A landscape with many valleys, sampled at points; each row gives a point and its height.
From any point a ball takes the steepest step (drop divided by distance) to one of its 2 nearest points. It stops when none of these is lower. Distance is the straight distance between rows; heights are no part of it.
Suda: -1.01 -0.93 1.02 3.14 0.87 -3.42 -0.13 -2.43 1.29 3.12 0.04 -0.50 -3.05 -2.01 -3.13 0.65 2.50 -0.24 1.75 1.26 -2.69 -2.15  height 1.47
ziso: 0.58 2.47 4.23 -1.06 0.11 -3.38 -1.89 0.24 4.89 -0.18 1.47 1.06 0.48 -0.25 -3.81 -1.50 -4.74 -1.28 -0.12 -2.89 3.34 4.32  height 2.34
kikin: -0.83 -2.76 -0.32 0.94 -2.73 2.66 -0.56 -3.61 1.80 -2.33 1.05 -0.05 0.83 1.74 2.32 0.39 0.10 -1.19 -0.30 0.32 3.94 -2.64  height 2.03
lupuf: 2.90 -2.94 -2.30 -0.36 -0.65 0.75 1.44 2.51 -4.25 -1.40 -3.03 -0.50 3.21 2.86 3.48 -0.55 1.77 -1.29 -1.46 2.21 -1.03 -2.55  height 3.43
sogu: -1.11 2.61 3.11 0.27 0.61 -4.47 -2.24 1.01 1.23 2.00 -0.04 -0.18 0.11 -1.84 -3.71 -4.17 -2.35 0.08 -0.72 -2.69 1.30 4.61  height 2.91
Zovap: 0.70 0.42 -0.96 -0.43 -1.11 -0.47 -1.56 1.17 -0.04 1.17 0.14 1.35 0.76 -1.68 -1.28 -3.47 0.70 4.12 0.26 -0.04 -1.20 2.80  height 5.69
Bigi: -1.26 0.81 -1.87 1.66 1.04 0.93 0.56 -0.14 1.19 1.28 -0.77 0.19 1.50 -0.96 0.48 -2.13 0.27 0.59 0.81 -0.16 -2.81 -3.33  height 0.52
tata: -0.09 0.66 2.99 -1.21 2.46 2.33 0.53 -2.74 0.51 1.31 1.71 -1.44 -5.85 -0.59 -3.83 4.65 -1.05 0.48 0.63 -1.79 2.14 0.64  height 2.78
Mebe: 0.83 0.63 -2.36 -2.47 -0.79 3.03 3.17 4.41 -3.26 -4.89 -1.07 0.79 2.20 1.67 1.16 0.81 1.82 -2.85 -2.14 -1.53 0.29 2.06  height 3.90
vuzi: -2.87 4.19 0.22 -0.47 0.20 -2.92 -0.17 3.07 3.20 -1.60 1.10 0.99 1.67 -0.29 -3.46 0.55 0.16 0.31 2.12 -2.06 -0.26 -0.76  height 1.78
beguz: -0.02 0.61 0.37 1.76 -0.36 -0.42 -1.78 -4.44 2.05 1.77 -0.21 0.26 -2.70 0.10 -2.68 1.11 0.71 -1.84 2.96 1.21 -0.88 -2.34  height 2.30
lol: 0.97 4.71 1.11 1.85 0.06 -4.05 0.82 0.31 0.51 3.22 1.45 -1.36 -3.39 -0.97 -3.12 0.92 -1.11 -0.22 2.11 -2.24 -0.40 2.07  height 3.84
mokof: 0.06 -1.76 3.18 2.31 -0.65 -2.42 0.28 -5.09 3.23 4.95 1.99 -0.90 -2.52 0.33 -0.44 0.90 0.03 -1.50 1.14 1.74 2.50 -2.97  height 4.80
nef: 4.85 -2.24 0.77 0.85 0.44 2.04 0.70 1.30 -5.31 -1.19 -3.67 0.51 -0.29 5.35 1.79 1.07 0.57 -3.30 -3.79 1.53 1.64 -0.91  height 2.52
Vudar: 2.51 -0.15 -1.75 1.92 -0.03 2.08 -0.84 -3.72 1.32 1.72 -0.05 1.26 -1.05 0.15 0.89 -1.44 0.22 1.06 1.48 1.58 -1.76 -0.23  height 1.83
supat: 0.11 0.05 0.65 0.90 2.14 0.93 -0.18 -2.42 2.36 -1.90 2.40 0.44 -2.25 -0.76 0.45 5.39 0.68 -2.24 1.21 -0.28 2.80 -4.75  height 5.57
vizuf: 0.32 3.93 1.20 -1.98 3.01 0.97 -0.32 0.31 2.03 -0.07 2.14 -1.06 -3.10 -1.36 -3.69 2.25 -1.90 -0.21 1.50 -2.45 0.08 1.69  height 3.13
zanul: 0.36 -0.95 0.03 -2.10 0.02 0.31 1.51 6.36 -2.11 -2.21 -2.75 2.63 4.22 0.22 3.33 -3.94 1.74 0.05 -1.35 1.04 -1.69 -0.01  height 6.11
Kiveb: 0.28 0.89 2.85 2.68 2.41 -2.94 3.38 -3.23 0.68 6.34 -1.61 -2.03 -2.20 -1.39 -4.56 -0.53 1.14 0.21 0.55 0.74 -2.23 -0.09  height 5.25
Folup: 2.83 0.18 -1.93 -1.17 1.18 2.78 3.23 2.61 -3.92 -3.38 -0.98 0.81 -0.20 4.38 2.34 3.60 0.62 -1.22 -3.27 -1.66 2.68 -0.22  height 1.65
nur: 4.20 -1.35 -0.84 -2.47 -1.74 3.99 -0.64 -4.71 0.18 -0.35 1.78 1.86 -1.60 0.53 1.15 0.00 1.63 -1.04 1.54 2.34 0.78 1.61  height 6.47
tek: 2.51 -1.06 0.88 0.44 -0.34 2.35 1.56 0.40 -3.22 -3.50 -2.23 -0.37 0.64 5.09 2.51 2.35 0.20 -2.08 -2.95 -0.14 3.54 -2.87  height 2.14
Pas: 1.37 -1.96 -3.17 -1.47 -1.99 3.42 2.83 -0.25 -2.37 -2.62 1.51 2.16 1.63 1.27 2.57 2.16 2.84 -2.11 -1.08 1.52 1.81 0.61  height 4.84
tos: 1.28 0.77 2.49 -0.18 0.10 0.42 0.42 -5.05 2.08 1.61 1.16 -2.23 -4.55 0.46 -2.11 3.02 0.34 1.11 0.64 -0.57 2.94 -1.23  height 2.49
zilad: 0.37 -1.39 2.32 2.99 1.30 -2.35 -2.42 -3.59 -1.39 6.07 -2.74 -2.09 -3.21 0.80 -1.19 -0.37 -0.83 0.54 -0.34 1.18 -1.31 0.38  height 3.53
kitef: -2.94 -6.19 -1.29 -0.36 1.66 0.94 -2.30 0.30 -1.41 0.79 1.70 -0.50 1.77 -2.13 3.06 -0.50 0.19 2.63 0.49 3.17 -2.70 -1.16  height 5.05
zata: 1.12 1.47 1.08 0.62 -0.42 0.08 0.28 -3.69 0.18 3.37 0.15 -1.53 -3.16 0.66 -2.41 -0.22 -0.95 1.62 1.05 -1.96 -0.52 -0.98  height 1.68
Didot: 0.53 0.40 -1.94 -0.57 0.50 -0.13 1.62 2.65 -2.70 -5.04 -2.16 0.50 1.97 0.66 1.07 0.81 -0.18 -1.17 -3.07 -2.73 0.42 -0.46  height 4.09
laduk: 0.99 2.10 0.44 -4.14 -1.27 0.37 -0.49 1.93 2.56 -1.45 2.64 1.87 2.95 -0.11 -2.53 -3.66 -2.84 0.78 1.07 -1.01 1.59 4.17  height 3.70
nerur: 2.03 -2.13 -1.01 -2.77 0.73 5.79 0.22 -0.33 0.65 -4.44 2.74 -0.90 -0.35 1.17 2.87 5.33 -1.50 -2.24 0.17 1.55 2.77 -2.00  height 2.11
zaz: -3.34 2.36 -0.70 0.84 -0.97 -2.12 -0.84 1.97 0.44 0.82 0.55 1.59 1.78 -0.40 -3.05 -0.68 0.64 2.76 1.28 -0.32 -1.74 -0.47  height 2.17
bep: -1.86 3.18 0.36 -3.44 2.58 1.42 -0.05 3.74 2.94 -3.20 2.44 -0.41 -1.56 -1.92 -3.50 2.95 -2.88 0.55 0.92 -2.89 1.29 1.09  height 2.79
Vop: 0.91 5.07 4.78 -1.70 4.94 -1.79 1.21 1.27 1.78 1.80 0.75 0.07 -4.24 -2.08 -5.34 3.86 -1.26 -2.86 1.35 -1.02 0.74 4.74  height 0.27
pok: -3.29 -5.22 -1.92 -1.90 -0.04 2.55 -0.32 2.28 -2.47 0.88 0.82 -1.07 1.35 -1.50 4.48 -2.52 1.68 2.58 -0.76 3.25 -3.37 1.48  height 5.27
bop: -0.26 1.42 -2.25 -0.42 -2.42 1.49 -2.28 0.38 -0.01 -0.27 -0.01 2.70 0.12 0.16 0.50 -0.88 1.57 -0.21 1.33 1.33 -1.84 0.22  height 3.24
fepu: -1.65 -1.71 -2.09 0.21 1.23 -0.54 -1.28 4.22 0.52 -1.24 -0.46 -1.00 2.24 -3.32 2.96 -3.55 -0.70 2.98 -0.69 0.88 -4.29 2.00  height 4.15
fale: 0.96 2.64 -0.17 -0.15 0.49 -3.03 -1.02 0.00 0.41 0.32 0.45 1.66 -0.89 -2.89 -2.97 -0.80 0.32 2.46 -0.36 -2.04 -0.18 2.00  height 5.48
gev: -1.85 -0.23 -0.27 2.15 -0.47 -1.36 0.10 -2.01 0.84 4.03 0.21 -1.36 -2.03 -0.84 -0.32 -1.26 -0.57 3.08 0.51 -0.49 -1.69 -0.52  height 1.07
zol: 0.76 -2.00 -3.16 -1.36 -1.19 1.16 1.33 3.05 -2.61 -1.32 -1.52 -1.25 2.58 -0.74 4.73 -1.62 3.17 -1.17 -1.22 2.40 -2.61 -0.87  height 3.72
kena: 2.90 2.46 1.16 -1.17 1.72 1.76 -1.06 -3.05 -1.62 3.70 -0.54 0.51 -2.92 1.03 -2.07 0.02 -1.18 1.69 -0.64 -1.57 -0.38 1.65  height 0.77
kar: -0.61 0.19 0.76 2.92 2.08 -4.36 0.23 0.05 1.91 4.32 -1.39 0.58 -0.46 -2.97 -3.48 -1.17 -0.18 0.96 1.81 1.27 -4.46 -0.09  height 2.32
vez: -0.39 4.47 4.68 0.43 2.14 -3.87 0.59 0.17 0.91 4.06 -1.16 0.45 -0.54 -0.35 -4.74 -2.07 -1.84 -1.74 -0.05 -2.08 2.12 4.05  height 3.08
ruta: 1.84 1.56 -0.72 -2.42 -0.85 0.76 2.14 4.13 -0.56 -3.80 -0.50 2.29 3.75 0.12 2.60 -1.98 1.38 1.57 -1.20 -1.38 -0.11 0.22  height 5.99
kivu: -1.79 1.91 -1.50 0.01 -0.58 3.55 -0.86 -1.58 0.49 -1.12 1.54 0.45 -3.39 1.57 -1.74 1.40 -0.56 0.84 1.00 -0.43 0.74 1.01  height 2.73
Neda: -2.00 -1.93 1.91 2.48 -1.55 -1.71 -1.69 -2.67 2.57 -0.92 -0.27 -1.05 0.07 0.59 2.03 1.43 1.41 -1.65 0.61 0.62 2.23 -6.52  height 2.12
Feb: -0.27 -2.06 -1.94 -0.72 -4.40 2.90 0.21 -2.06 -1.37 -0.02 0.50 -0.10 0.47 2.35 3.19 -1.23 2.13 -0.47 0.75 2.23 1.08 1.45  height 3.94
Zuki: 1.39 1.39 -2.15 -1.68 1.15 3.49 2.48 1.66 -0.84 -2.46 1.04 1.03 0.63 2.22 3.58 3.14 0.45 0.33 -1.34 -1.09 1.30 -1.81  height 1.02
Mone: 0.49 0.97 1.19 -1.57 -0.06 -0.99 -2.54 -0.83 -1.69 2.49 -2.13 1.24 0.04 -0.73 -4.72 -2.76 -0.99 1.38 1.31 0.22 -2.86 1.43  height 3.27
Dekek: -0.87 1.32 0.95 0.01 -1.42 -3.58 -2.74 2.07 2.64 -0.85 1.56 0.26 2.43 -1.71 -1.54 -3.83 -3.51 -0.42 1.64 -2.23 -1.34 1.63  height 2.24
siki: -0.71 0.92 -0.63 0.15 -0.31 0.09 -3.18 -1.37 0.11 2.04 -0.48 2.12 -1.17 -0.31 -2.73 -0.60 1.66 0.38 1.77 0.46 -1.91 -1.13  height 2.86
vikos: 0.67 4.57 3.73 -0.67 3.07 -3.91 0.36 0.16 2.74 0.25 1.99 1.82 -1.26 -1.65 -5.06 1.47 -2.54 -1.72 1.43 -2.27 1.16 4.35  height 1.20
bez: 0.40 0.25 -1.41 -1.17 0.97 4.57 0.32 -1.14 0.99 -2.51 2.60 0.47 -1.64 0.53 2.34 3.25 -1.36 0.68 0.47 -1.19 2.24 -1.53  height 1.64
Fufa: -2.07 -2.72 -2.61 0.98 -1.45 0.50 -1.73 -0.95 -0.66 -0.62 0.19 0.30 0.97 -0.35 1.50 0.06 1.44 1.23 -0.49 0.17 -0.11 -3.21  height 2.84
Gepi: -0.55 -3.70 1.04 3.64 -0.28 -0.93 -3.41 -4.44 0.49 3.54 -0.36 -2.51 -2.81 -0.69 0.41 -1.42 -1.41 1.63 0.60 2.61 -0.29 0.86  height 4.14
nezab: -1.50 -5.41 -1.66 3.20 -0.65 0.75 -0.89 -0.76 -0.30 0.35 0.29 -1.63 2.49 1.30 4.17 -0.70 -1.29 -0.11 -0.51 3.35 -0.05 -4.38  height 3.66
Veza: 1.62 5.27 1.08 -1.54 1.23 1.05 -1.42 0.08 0.92 -0.21 0.69 0.25 -1.46 -0.12 -3.80 -0.11 -4.02 0.55 1.46 -2.41 0.65 4.93  height 3.49
fupe: -0.53 -2.35 -2.45 1.11 -0.85 1.49 0.58 -0.02 -0.69 -1.23 -2.08 0.94 3.03 2.04 2.60 0.43 1.98 -0.89 -1.20 1.96 -0.07 -3.19  height 3.15
pip: 0.65 0.54 -0.33 -0.63 1.40 4.47 -0.38 -3.28 1.10 -0.27 2.80 -1.20 -4.88 -0.74 -0.37 4.78 -2.74 -0.05 1.28 -0.66 1.20 -0.18  height 2.20
zuval: -0.25 3.85 1.89 -1.18 -0.15 -3.46 0.13 0.73 3.38 -1.17 2.54 0.47 0.71 -1.53 -3.85 -1.26 -4.32 -0.30 1.38 -3.24 -0.13 3.19  height 1.84
guv: -1.99 3.18 0.77 1.23 0.10 -4.58 -0.77 3.05 2.65 0.88 0.45 -0.06 -0.63 -2.68 0.41 -1.89 0.30 1.25 0.51 -2.70 -2.01 0.20  height 2.77
Ved: -1.33 3.06 2.34 1.24 0.28 -4.78 0.79 0.74 1.08 3.75 1.15 -2.03 -3.09 -2.14 -1.17 -1.32 0.38 0.14 0.59 -1.76 -3.13 0.54  height 3.31
Bab: -1.07 0.24 -1.95 1.61 -2.04 -1.57 0.27 0.62 0.84 0.53 0.00 -1.96 -0.48 -0.43 1.90 -0.41 0.07 4.17 -1.05 -0.39 -1.20 -0.78  height 1.86
sur: -0.60 3.50 -1.91 -2.78 0.38 3.20 -0.11 3.05 0.90 -2.42 2.33 1.95 0.00 -0.01 -1.32 0.25 -1.93 0.23 2.00 -2.20 1.01 3.95  height 3.44
Gimi: 0.96 -2.59 -1.83 -2.67 -1.51 3.24 4.44 2.53 -3.88 -2.77 -2.97 -0.24 2.39 1.93 1.90 -0.06 3.86 -3.24 -2.22 0.49 1.39 0.08  height 4.13
nifud: 4.79 -5.50 1.29 2.20 0.78 0.26 -0.53 0.55 -4.37 0.38 -4.22 -1.63 0.77 5.27 2.36 -0.49 1.07 -3.09 -3.17 3.42 2.13 -1.76  height 2.89
rov: -0.95 -1.47 -1.75 -1.13 -0.63 0.13 -1.00 4.34 -0.93 -2.60 -2.24 -1.78 2.72 -1.13 3.36 -1.05 1.25 2.04 -1.32 0.57 -3.01 -1.10  height 3.96
Bag: 1.75 2.75 0.09 -2.18 -1.10 0.93 -0.94 0.37 -0.48 -0.27 0.20 1.00 0.57 -0.74 -3.74 -3.38 -2.37 0.36 0.36 -1.41 -0.49 4.80  height 3.45
bidud: -0.55 -2.24 0.81 2.93 -0.79 -1.03 -1.92 -3.95 3.51 3.37 1.84 -2.19 0.21 -0.65 0.68 -0.58 -0.47 0.03 0.99 2.58 1.38 -3.91  height 4.30
mav: -1.96 2.19 1.25 1.68 0.90 -2.34 -1.66 -0.31 -1.13 3.57 -1.67 -1.62 -1.29 -1.85 -3.03 -3.64 -2.20 1.39 -1.28 -1.79 -1.69 3.11  height 2.38
fubuf: 2.07 -4.40 0.14 0.73 -4.05 1.41 0.88 -2.19 1.31 -2.63 1.23 -0.77 3.96 1.29 5.11 -1.82 -0.25 -2.86 0.00 3.60 4.71 -0.21  height 2.76
guduz: 1.05 -5.61 -1.50 -0.71 -2.05 2.72 2.43 1.46 -4.41 -1.00 -2.56 -1.13 1.98 3.93 3.54 -0.68 3.85 -4.61 -1.96 3.18 2.65 -1.13  height 4.39
parez: -0.74 1.99 2.64 1.26 1.75 -1.08 0.61 -3.90 0.41 3.36 -1.23 0.47 -4.05 -1.02 -4.01 0.96 1.01 -3.59 1.27 0.04 -0.54 -0.62  height 3.01
migom: 0.74 -0.31 -3.00 -1.45 -2.07 2.46 1.28 -0.62 -0.78 -3.10 1.31 3.64 0.47 -0.07 0.34 2.06 1.91 0.23 -0.68 -1.57 -0.13 0.93  height 5.06
kele: -2.46 0.07 -0.60 1.76 1.26 -1.67 -0.59 1.53 0.61 3.53 0.37 -1.87 -0.38 -2.55 -0.88 -3.57 -2.26 3.34 -0.50 -0.84 -3.38 1.23  height 1.85
ziva: -1.59 -3.10 -1.81 0.56 0.51 0.24 -2.46 0.58 -1.90 2.73 1.75 0.26 1.06 -2.56 1.61 -2.92 -0.56 4.04 -0.45 1.95 -3.91 1.01  height 4.83
kife: -3.52 -1.87 -0.90 2.97 2.27 -3.08 -0.02 1.69 1.31 2.95 0.51 0.11 0.63 -2.64 -0.77 -0.52 0.44 1.25 1.05 1.35 -3.66 -1.46  height 2.87
potav: -4.55 -0.84 -1.32 1.15 -0.36 -1.15 -1.71 3.36 -1.07 0.32 -0.88 1.70 1.78 -0.95 0.58 -2.27 -0.01 3.27 0.72 0.59 -2.60 -0.80  height 2.54
buz: -0.84 -0.31 -0.66 -1.31 -1.30 -2.22 -0.48 3.20 -0.53 -1.61 1.35 2.56 4.49 -1.38 1.10 -4.02 -1.94 2.03 0.88 -0.55 -2.71 0.34  height 4.10
nerus: -4.34 -1.30 0.09 1.86 0.06 -1.68 -2.25 1.90 -0.39 0.42 -0.87 -1.44 -0.24 -1.18 2.64 0.60 -0.01 -0.07 1.79 0.14 -3.43 -3.97  height 3.09
Potod: 1.74 4.93 3.72 0.47 2.50 -2.16 1.98 -1.90 -0.04 3.44 0.06 -1.29 -3.67 -0.16 -4.17 2.96 -0.79 -0.82 0.85 -1.90 -0.25 1.87  height 4.29
gomaf: 2.38 -1.82 -1.02 -2.31 -1.52 3.79 0.99 -2.10 0.75 -3.56 2.83 -0.34 1.34 1.85 3.06 2.20 0.85 -2.53 0.50 2.57 5.21 -0.56  height 2.48
tanum: 0.88 0.76 -2.11 0.73 -0.83 0.57 0.94 -0.35 -0.90 -0.84 1.01 0.22 -0.36 1.94 4.38 2.86 -0.22 -0.03 -1.10 -1.04 0.49 -3.48  height 0.26
luk: -2.29 2.20 -1.06 1.37 -1.29 -3.02 0.79 3.13 1.42 -1.81 0.21 -0.16 1.69 -0.44 1.22 -1.26 -0.98 2.88 -1.14 -3.39 -0.68 -0.44  height 2.33
sapaf: 0.77 -0.40 -1.92 -2.52 -1.62 4.21 -0.16 -0.07 0.61 -1.35 1.19 0.98 -0.74 0.10 1.29 -1.75 4.77 0.33 -1.53 0.74 0.94 0.80  height 6.16
vavod: 1.52 -1.19 0.18 -0.48 -0.06 0.56 1.14 4.61 -5.26 -3.70 -4.27 -0.10 1.97 2.78 1.10 0.27 1.74 -1.08 -3.56 -1.24 -0.34 -0.92  height 4.24
vazig: 0.08 -1.28 -1.53 -2.56 -2.49 3.15 0.63 0.33 -0.19 0.78 -0.36 0.33 0.94 -0.86 2.94 -3.05 3.48 2.78 -1.11 1.90 -1.33 1.11  height 6.01
tesu: -1.64 2.19 0.44 -1.93 -0.01 -1.47 0.30 3.20 3.73 -3.39 0.47 1.39 3.68 -0.43 -1.68 -1.49 -1.10 0.99 0.02 -2.59 1.43 0.49  height 2.13
feso: 0.85 4.56 5.28 -2.00 5.61 -2.11 1.83 0.35 -1.06 1.71 -2.31 -1.52 -1.17 -1.12 -5.43 4.72 -1.92 -2.01 -0.49 -1.62 2.17 4.81  height 1.17
Lubi: -4.93 -1.86 0.84 1.43 0.59 -1.73 -1.97 4.16 -1.75 -1.55 -1.23 -0.01 1.28 -1.28 3.29 -0.83 -1.53 2.06 0.00 0.13 -4.76 -2.02  height 2.81
fabab: -0.07 2.39 3.44 1.72 1.64 -6.49 -0.13 2.11 0.90 4.57 0.49 -1.22 -1.10 -2.80 -2.33 -3.38 -2.10 -0.98 1.53 -0.58 -2.62 2.34  height 3.83
geb: 0.33 2.58 -1.04 -2.13 -1.23 3.29 -0.17 -0.27 -1.28 -1.14 1.90 1.94 -2.75 -1.05 -2.42 -0.13 -1.34 1.20 0.28 -1.27 0.50 4.26  height 3.14
fima: 0.32 1.07 -1.75 1.36 0.06 2.02 0.75 -2.64 2.78 0.04 -0.04 2.40 -0.17 0.52 1.00 0.36 -0.62 0.24 1.64 -0.03 -1.26 -3.64  height 1.19
fir: 0.04 0.94 0.33 -2.41 -2.73 -1.11 0.13 2.97 0.98 -3.35 1.85 3.30 4.13 0.29 -0.08 -4.71 -1.81 -0.88 1.09 -0.94 -0.37 2.54  height 3.91
bala: -1.70 -5.29 -2.74 0.88 -2.28 3.78 -1.04 -1.25 -0.43 0.65 -0.77 -0.50 0.70 0.49 3.08 -2.86 1.33 0.38 -0.02 4.04 -0.35 -0.14  height 3.67
delab: -1.24 -4.69 -1.36 1.84 -0.88 0.53 -1.71 -2.97 0.85 2.76 1.51 -1.56 0.98 -0.48 1.33 -1.52 -1.56 1.37 0.85 3.25 -1.07 -2.94  height 3.95
foma: 2.24 -3.80 -1.74 -0.10 -1.20 3.41 2.19 -0.23 -1.90 -2.09 -0.35 0.42 2.31 3.59 4.70 1.60 1.85 -4.36 -1.82 2.09 3.45 -0.60  height 4.62
gel: 0.93 1.71 -2.69 -0.04 -0.13 0.14 0.16 -0.07 1.68 -2.36 0.98 1.81 -0.72 -1.47 -0.80 0.79 -0.08 1.47 0.47 -2.02 -0.20 0.47  height 5.26
Fopa: -1.07 1.26 -1.01 -0.79 0.13 0.08 0.74 1.19 -0.12 -4.79 0.52 1.35 -0.92 -0.09 -0.19 4.50 0.62 -1.25 0.61 -2.23 0.04 -2.60  height 3.07
Sut: -3.29 -2.58 -1.56 -2.01 -1.51 0.28 0.52 4.15 -1.95 0.15 -0.03 0.83 2.93 -1.96 3.42 -4.28 1.98 1.47 -0.57 1.13 -1.48 2.39  height 5.47
lakot: 2.80 -6.99 0.88 1.08 0.86 0.21 -1.02 2.23 -3.64 -1.44 -4.01 -2.81 2.72 2.56 4.67 -1.38 1.71 -2.80 -2.68 4.70 0.53 -2.00  height 3.21
mesin: -0.22 -2.35 0.42 1.48 -1.79 -0.32 -0.49 -2.19 1.06 -2.80 -1.96 -1.11 1.92 2.04 3.02 1.87 0.65 -2.58 -1.06 0.49 3.43 -4.71  height 1.61
Puvu: 3.04 1.53 -0.65 -0.30 0.54 3.97 -0.46 -3.92 -0.77 2.04 -0.57 0.80 -1.69 0.88 -0.21 -1.22 -0.61 0.75 -0.18 1.45 -0.08 3.06  height 1.58
tigun: 1.49 -0.60 -2.45 -3.89 -1.08 5.35 0.02 -1.59 -0.67 -2.07 1.34 0.00 -2.30 0.05 1.68 1.34 2.29 0.15 0.98 1.67 1.23 1.65  height 6.32
Mapog: 0.55 -1.98 -0.13 -1.18 -0.30 1.87 1.21 -0.30 -1.32 -4.47 -0.22 -0.08 0.69 3.69 1.40 5.64 -0.32 -1.43 -0.52 0.05 2.67 -3.71  height 2.50
zul: -0.43 1.54 -1.58 2.16 0.10 -2.80 0.96 4.08 -0.02 -2.03 -2.68 -0.86 1.89 0.84 2.80 0.45 0.21 1.60 -1.34 -0.86 -0.13 -2.65  height 2.68
zilav: -1.88 -3.15 -2.18 2.41 0.81 -1.74 -1.79 -0.99 0.67 2.26 0.62 0.08 -0.10 -2.70 -0.75 0.16 2.20 1.87 0.31 1.15 -1.31 -3.67  height 3.22
rap: -0.68 -0.87 0.10 -0.75 -1.36 -0.85 0.98 -1.67 -0.43 -4.20 -1.22 0.35 -0.60 2.06 0.47 4.81 1.94 -0.32 0.33 -0.86 -0.08 -4.99  height 2.80
Zan: 2.56 3.80 2.38 0.40 1.61 -0.13 0.76 -1.75 -1.89 3.09 -2.51 -0.01 -1.33 0.48 -1.85 -1.16 -2.71 2.40 -1.00 -2.55 0.64 4.54  height 1.67
gonu: 0.08 -5.39 -2.77 0.57 -1.71 2.21 0.25 0.56 -0.89 -0.86 -0.41 -0.48 3.72 2.88 3.99 -1.74 1.10 -1.29 -0.31 4.88 0.78 -2.62  height 3.40
rasus: 0.12 -0.55 2.13 1.54 0.14 -2.15 1.59 -3.71 3.11 1.36 2.87 0.77 -1.68 -0.53 -0.90 3.87 2.03 -2.03 1.22 0.72 1.41 -4.00  height 5.29
desa: -0.20 -3.67 -0.70 1.58 1.54 -0.31 -3.29 -2.31 -1.31 3.95 -0.61 -1.86 -1.81 -2.15 0.99 -2.30 -1.32 3.44 -0.53 2.29 -2.95 2.64  height 4.53
Selu: -0.07 -1.57 -1.68 0.45 -1.58 0.29 -1.56 -4.03 0.39 -0.77 1.59 0.13 -0.81 0.02 -0.42 1.29 0.95 -0.18 -0.18 0.07 1.62 -1.52  height 2.46
zari: -2.65 1.59 -0.12 1.03 -1.09 -2.02 -0.03 -0.87 1.06 -1.65 0.69 -0.38 -2.79 -0.64 -0.97 3.75 2.05 -1.25 0.37 -1.60 0.04 -2.58  height 3.39
mavim: -0.55 3.55 -0.16 -2.83 1.03 -0.42 0.06 3.57 4.07 -3.65 3.43 0.98 0.95 0.35 -1.65 1.62 -3.21 0.74 -0.15 -3.27 3.12 1.68  height 2.47
pepu: 0.05 3.18 3.95 0.52 2.74 -5.08 1.72 -0.10 -2.30 4.80 -2.69 -1.55 -0.15 -0.96 -4.69 0.97 -0.98 -2.24 -0.69 -2.71 0.05 2.96  height 2.45
zis: 2.83 2.45 4.63 1.22 2.43 -2.50 3.57 -2.91 -0.04 5.21 -2.19 -2.69 -2.71 0.32 -4.19 2.06 1.63 -1.67 0.13 0.59 -0.39 0.95  height 4.78
Balum: 2.27 -4.92 0.00 2.26 -0.76 -0.29 -0.98 -0.51 -0.50 -3.31 -2.34 -1.52 3.59 2.54 4.69 -0.42 0.31 -1.97 -1.55 2.38 3.77 -3.34  height 1.16
Sise: 1.79 4.99 5.75 -1.35 3.92 -4.42 3.57 -0.22 -1.83 2.12 -4.06 -0.94 1.24 -0.97 -4.06 3.44 -0.16 -3.86 -1.00 -1.46 0.75 3.62  height 1.82
gar: -0.22 2.24 -2.82 -2.39 0.32 2.61 1.57 4.49 -0.47 -4.77 1.82 1.90 1.89 0.79 -0.35 0.86 -0.45 -1.10 -0.46 -0.61 1.19 2.92  height 3.68
Zuzef: -1.84 2.68 1.72 -0.35 0.40 -0.90 0.02 -2.21 1.38 0.03 1.94 -0.44 -4.30 -0.37 -3.57 4.75 1.86 -1.70 2.53 -2.12 0.58 -0.57  height 3.74
ponod: 0.42 0.63 -1.69 -2.54 -2.65 0.95 1.15 2.97 -0.29 -0.72 0.92 0.92 2.28 -0.82 1.13 -3.56 1.73 4.10 -0.41 -0.74 -1.55 1.50  height 5.85
narag: 0.73 -3.73 0.10 2.04 -3.34 1.81 -1.83 -4.48 2.42 -0.69 0.96 -1.11 1.31 0.11 3.58 -2.70 -1.12 -0.80 0.11 2.41 3.57 -1.32  height 2.41
Laf: -1.08 0.37 3.21 1.86 1.94 -2.00 -1.15 -1.47 -3.64 5.45 -4.13 -2.01 -1.07 -0.46 -2.49 -0.46 -1.74 1.01 -1.25 -0.41 -2.17 2.26  height 2.92

Where does a ball stop that starts at each point below?
pok | gev
rasus | mesin
Feb | mesin
rov | mesin

Call two points neighbours if one is among the 2 nearest of the other. Go from one point of each pair to the other, from neighbour to neighbour, staying as low as possible. Name the highest point that can't be avoided.
kena and Bigi | Vudar
tanum and Bigi | tata
gev and kena | zata
